A landscape with many valleys, sampled at points; each row gives a point and its height.
A ball rolls from a point to the lowest of its 2 nearest points, and stops where none of them is lower. Distance is the straight distance between rows; heights are no part of it.
K313 height 223: [ 64 104  93 108  94  90  97 121  97 127 124  87 104  98  64  79  58 111
  72 102  84]
K210 height 32: [ 90 110  94  75  99  98 119 103  95 142 126  76  93  95  86  78  57  97
  72 102  86]
K591 height 320: [ 84 101  92  94  88  81 105 110 139  98 105  89 117  90  88  82  38 110
 127  62  99]
K795 height 632: [ 95  64  78 133 102 102  95 121  97 105  68 111 100  70  58  55  90  97
  95  97  92]
K79 height 431: [ 79 106  98  95  77  79  99 129 153 123 105  56 101 109 124 104  58 105
 116 103  92]
K475 height 281: [102 116  92  94  57  90  94 101 136  95 113  72 125  83 140  83  65 128
 135  84  79]
K587 height 645: [112  92 115 131 159 109  86 100  93  71  83 112  52  86 111 124 119 120
 106 103  98]
K407 height 687: [ 96 125 117 102 134 100 104  85 108 105 141 120  71  99 126 121  94  75
  97 118 116]
K742 height 614: [105  80 118 111 143  93 101 110  99  97  72  84  49 100 101 118 114 119
 115  96 110]
K426 height 742: [ 97 140  98  87 120  93  94  55  75 132 112  85  48  84 111 116  84  63
  92  98  93]
K27 height 403: [139  90 112  92 133  76 122 136 147 116 121  97  87  93  82  98  84 105
 120  95 139]
K949 height 362: [ 76 109  92 102  51  88  95 116 123 105  98  84 133 116 147  97  89 133
  99 109  89]
K10 height 228: [100 110 105 112 133  97 107  99 126  83  90 134  84 130  87 115 130 106
  91 116 144]
K368 height 484: [107 104 101 111 112  99  59 148 124  91  76 103  83  78  51  93  72  97
 124 113  88]
K639 height 588: [ 79 107 100  98 110  94 107  84  98  88  85 111 103 132  86 106  95 126
  97  69 136]
K77 height 252: [106  51  76 107 115 117 106  91 111  91  54 124 103  88  95  85 142  71
 107 111 103]
K76 height 829: [105  84 118 111 121 100  95 105  87  92 109  97  97 105  89 108 115 136
 101  96 123]
K562 height 397: [ 71 122 107  86 130  91 118  93 141  77 101 147  62 120 124 101  92  85
  88 112 126]
K129 height 433: [131  65 110  99 117  81 131 139 129 100 101 115  97  88 101  90 107 105
 126 115 145]
K972 height 486: [ 94  95 104  97  89  76 112 131 130 126  77  65 101 107  86 101  76  92
 122 108 106]
K31 height 552: [ 96  90  98 113 106 117 100  91  77 121 133 120 104  86 101 103 102  60
  74 139  91]
K166 height 717: [ 58 107 110  83  94 107  94 106  96  95 113  90  78 111 117 108  73  83
  75  98  66]
K354 height 245: [ 82 108 100 130  82 100  72 142 136  96  97 115 117 107  93 101  79  73
 115 134  94]
K810 height 572: [105  96 107 112 136  88 103  76  80  96  71  91  51 110 104 104 139 125
  94 102 123]
K898 height 558: [101  88 104 113  84 120  80  73  88  63  95 120 132  89 106 130 115  97
 123  89 119]
K453 height 404: [105  97 112  92  98 101  83  92  58 114 113  67  91  91  83 108  95 111
  95  89  80]
K383 height 291: [109  92  82  93  77  96 120 108  75 126  99  85 119 110  85  77 123 106
  61 133  75]
K476 height 385: [ 70  89  91 126  78  99  74 134 109 111  87  79 123 121  89  96 109 117
  75 124  95]
K596 height 151: [112  80  86  92  93 109 120  76 110  84  63 129 122 111 107 105 137  62
 111 118 122]
K67 height 542: [ 87 125  91  88  73  95  92 108  84  99  74  88 116 125  98  86  85 101
  95  78  72]
K969 height 663: [110 120 110 103 135 114  85  94 118  81 117 139  83 100 101 133 115  63
  96 138 115]
K406 height 432: [ 76  91 112 102  82 102  90 122  87  99  96  74 111 126 108 124 108 112
  76 110  96]
K280 height 762: [138 130  87  95 116  93 120  68  71 111  84 109  73  75  71  72 126  99
 129  88 104]
K689 height 410: [100 108 124  81 113  97 101 107 114  86  78  89  86 134 117 159 109 104
 122  88 130]
K668 height 185: [103 145  95  63  99 103 130  86 103 113 112  76  62  98  98  81  90 114
  79  72  57]
K550 height 595: [100  74  97 124 111  96  94 140 103 110  70  92  73  65  61  77  79  99
 118 103 103]
K647 height 482: [100  96 116  90  98  97  98  99  87  94  67  80  90 121  99 131 101 101
 126  79 110]
K532 height 659: [116  96 102 108 110 104 106  69  80  94 107 130 115  76  69  79  92 102
 128  79 127]
K856 height 583: [121 109  95 106  94 101 101  75  70 102 119 105 119  82  51  65  91 119
 118  65  97]
K642 height 704: [147 112  94  84 116  92 115  70  78 113 141 113 106  97 133  92 134 114
 106  86 130]
K917 height 324: [ 67 100  98 123  95  92  80 136 110 108 109  98 123 112  59  88  83 124
  71 104  95]
K920 height 312: [ 98  83 101 120  89  94 107 132 125 100  88 109 123  94  95  94  95  78
 114 131 119]
K334 height 376: [113  62  98 112 102  95 128 115 109  93  94 117 123  93  96  93 118 112
 107 119 135]
K256 height 612: [ 95  88 109 119 109 123  82  75  77  94 106 112  95  95 116 133 131  55
  97 123 104]
K867 height 300: [ 58 107  95 112  45 101  79 113 131  91  93 103 125 108 143  80  84  92
  96 115  70]
K864 height 675: [117 106 101  78 103  94 121  80  98 102 124 121 101 121 144 109 112 117
 104  87 137]
K831 height 731: [147 126  91  91 114  92 126  67  77 120 119 109  95  80  95  78 131  96
 109 105 108]
K259 height 714: [107 118 115  98 130  94  95  70  85 125 140  94  72  87 102 114  84  81
  98  93 107]
K571 height 697: [ 60 103 115 106  89 112  77 115 103  78 140 100  96  88 119 107  71  98
  78 103  66]
K437 height 582: [ 95 108 103 107 109 120  90  58  72  98 143 120 109  98 119 118 117  83
  75 119  99]
K555 height 65: [ 97 104  97  80  77  85 105  90 125  88 106  85 108  84 120  97  62 107
 133  62  93]
K98 height 336: [103 102 110  87 103  96 121 105 125  88  74 117 105 123 124 130 101  88
 127  96 144]
K432 height 516: [101  68  90 123  79 118  75  98 117  81  93 113 148  83 108 132 139 115
 104 104 119]
K126 height 237: [ 70  99 103 100  69 110  90 115 112  84 100 103 112 104 140 111  78  76
  98 123  83]
K355 height 374: [104 109 102  84  63  82  94 104 129 113 103  53 113  99 147 115  73 102
 117  94  73]
K691 height 299: [106 132 101  73  94 107 111  82  71 113 115  74  84 104 106 104  92 103
  90  86  59]
K897 height 785: [135  94 112 102 128  95  97  62  58 113 107  86  67  72 114 103 133 114
 109  97  97]
K876 height 323: [ 86 114 111  97 116 105 107 118 134  79 101 137  95 129  96 112  86  93
  95 112 121]
K838 height 322: [114  91 110  81 117  76 123 119 124 123 125  84  99 108  98 102  76 108
 103  94 124]
K308 height 756: [127  94 106 103 123 103 105  72  57 116  91  93  61  62  85  88 109  95
 129  83 102]
K675 height 467: [123  87 116 106  93 105  89 129 113  85 120 105 115  92 130 146 108 111
 120 104 131]
K66 height 492: [114  95  89 111  83  99  97  94  64  95  95  91 125  83  59  71 118 139
 102  80  85]
K148 height 522: [ 86  88 103 102 115 100 108  84  89 100  72 103  90 136  92  99 137 120
  71 107 119]
K7 height 356: [ 88  87  67  99  75 101  95  95  97 111  92  99 142 120  71  72 121 111
  66 110  85]
K590 height 406: [ 98 101 101 112 113  92  71 141 120  91 101 108  94 107  39  91  80 128
  93 122  88]
K989 height 674: [ 79  98 105 108  93 117  80  93  82  88 154 112 129  85 109 118  81  99
  81  98  81]
K862 height 525: [ 95 125  81  94  69 112  81  94  83  88  69 119 129 114  86  78 102  72
  86  76  68]
K600 height 716: [113  80 103 107 106 103  98  87  64  90  69  97  78  79  81  92 107 113
 130  76  99]
K455 height 483: [ 99 135  83  89  94 135  77  70  85  79  90 131 114  99 101  87 120  57
  75  70  47]
K806 height 248: [ 96 102  87  87  83 101 131  92 106  91  75 117 112 129 131 107 105  77
 101 122 118]
K123 height 232: [115 116 109 100 149  75 100 101 119 109 115 113  64 128 106 112 129 118
  90 111 149]
K24 height 166: [ 62 101  93 122  81 119  71 120 124  77 108 123 124  99 113 113  88  67
  80 123  79]
K195 height 518: [100  86 109 110  95 101  99 121  81 119 136  81 115  78 101 110  89  81
  88 130  88]
K88 height 416: [100  99 102  99  67  87 100 117 113  96  98  89 131 106 138 124  99 118
 113 107 116]
K827 height 388: [116  78  99 108  93 120  95  89  74  94  70 116  97  78  97  96 117  37
 121 108  91]
K934 height 637: [ 93 104 121 108 115 113  83 101  94  87  83 112  73 102 103 133 118  54
 103 124 115]
K755 height 559: [105 105  99  99  81 105  84  83  77  69  58 105 120 112  92 115 119 110
 127  76 107]
K279 height 722: [105 104 116 108 123 101  98  84  97 100 108 100  87  81  66 112  81 100
 132  62 124]
K868 height 412: [107  81  71 108  83 107  84  94  90  98  71  95 132 100  69  67 148 121
  84  93  71]
K434 height 318: [121  61  71 107 105 121 111  79  92 105  73 118 100  68  87  66 127  64
 105 114  79]
K85 height 206: [ 97 122  73  89  83 103 124 104  73 139 126  89 114  98  73  59  88 103
  61 121  68]
K110 height 647: [108 110  92  93  84 108 102  82  76  95 151 107 131  82 119  92  93 109
  86 101  75]
K375 height 676: [107  68 103 132 129 117  96  83  70  78  80 104  75  74 110 112 115 119
 117  88  93]
K662 height 543: [ 95  81  92 120  75  80  93 136 105 119  51  85 101  95  80  73  85  93
 124 102  96]
K219 height 639: [ 95 106  97  87  97 103 111  75 101  73 100 128 113 118 128 111  93 130
 105  73 132]
K269 height 114: [112 105 116  87 130  93 109 130 124 112 130 111  96 134 106 115 111 123
  81 121 136]
K131 height 222: [103 100 104  78 126  85 119 133 142 115 147 100  98 129 113 101  79 130
  75  92 122]
K75 height 480: [ 99  90 110  93  93 102 105  95  69 106  79  83  90 126 108 116 130 112
  81 113  96]
K546 height 613: [113  93  97 107 115 109  99  70  77 106 149 119 124  89 102  97 118 112
  85 104 111]
K105 height 409: [108 121  95  55  75  91 123 103 129 104  99  48  84  93 120  92  72 104
  91  76  45]
K649 height 532: [ 83  87 104 116 106  95 101 116 111  89  85 110 118 122  64  99  99 134
  97  87 133]
K572 height 445: [107 109  83  98  96 129  91  66  83  89  71 124 109 102  98  91 132  41
  96  93  70]
K904 height 481: [102 127  92  68  73  89  96 114 101 118  78  43 101 125 108  95  83 111
  95  74  53]
K593 height 461: [ 74 112  96 110 101  83  93 124 132  92  87 101 119 114  69  93  63 124
 112  78 117]
K814 height 741: [ 78 119 107  84 102 111  98  75  83 107 115  99  60  89 122 106  71  53
  92  98  73]
K799 height 479: [104  71 105 111  91 100  90 116  66 118 106  72  99  78  97  91 107 105
  90 127  75]
K287 height 809: [130  72 113 111 127 100 106  82  73  97 111  99  88  87 121 102 131 141
 108  90 126]
K746 height 314: [118 132 108  60  75 104 132  94 135 103 111  55  53  81  89  68  92  96
  81  60  49]
K81 height 307: [ 85 106  88  78  73 106 123  98 111  88 100 112 113 119 128  86  91  84
  79 119  82]

For each start below, name the point where the ball stops.
K287 -> K210
K279 -> K210
K810 -> K210
K280 -> K555
K795 -> K555
K862 -> K596

Call two points neighbours if one is among the 2 nearest of the other. Go from one point of each pair to the other, from neighbour to neighbour, staying as low as possible. Name the highest point that can't be avoided.
K668 / K269 -> K67
K269 / K24 -> K129
K10 / K269 -> K123
K555 / K210 -> K550
K596 / K24 -> K81
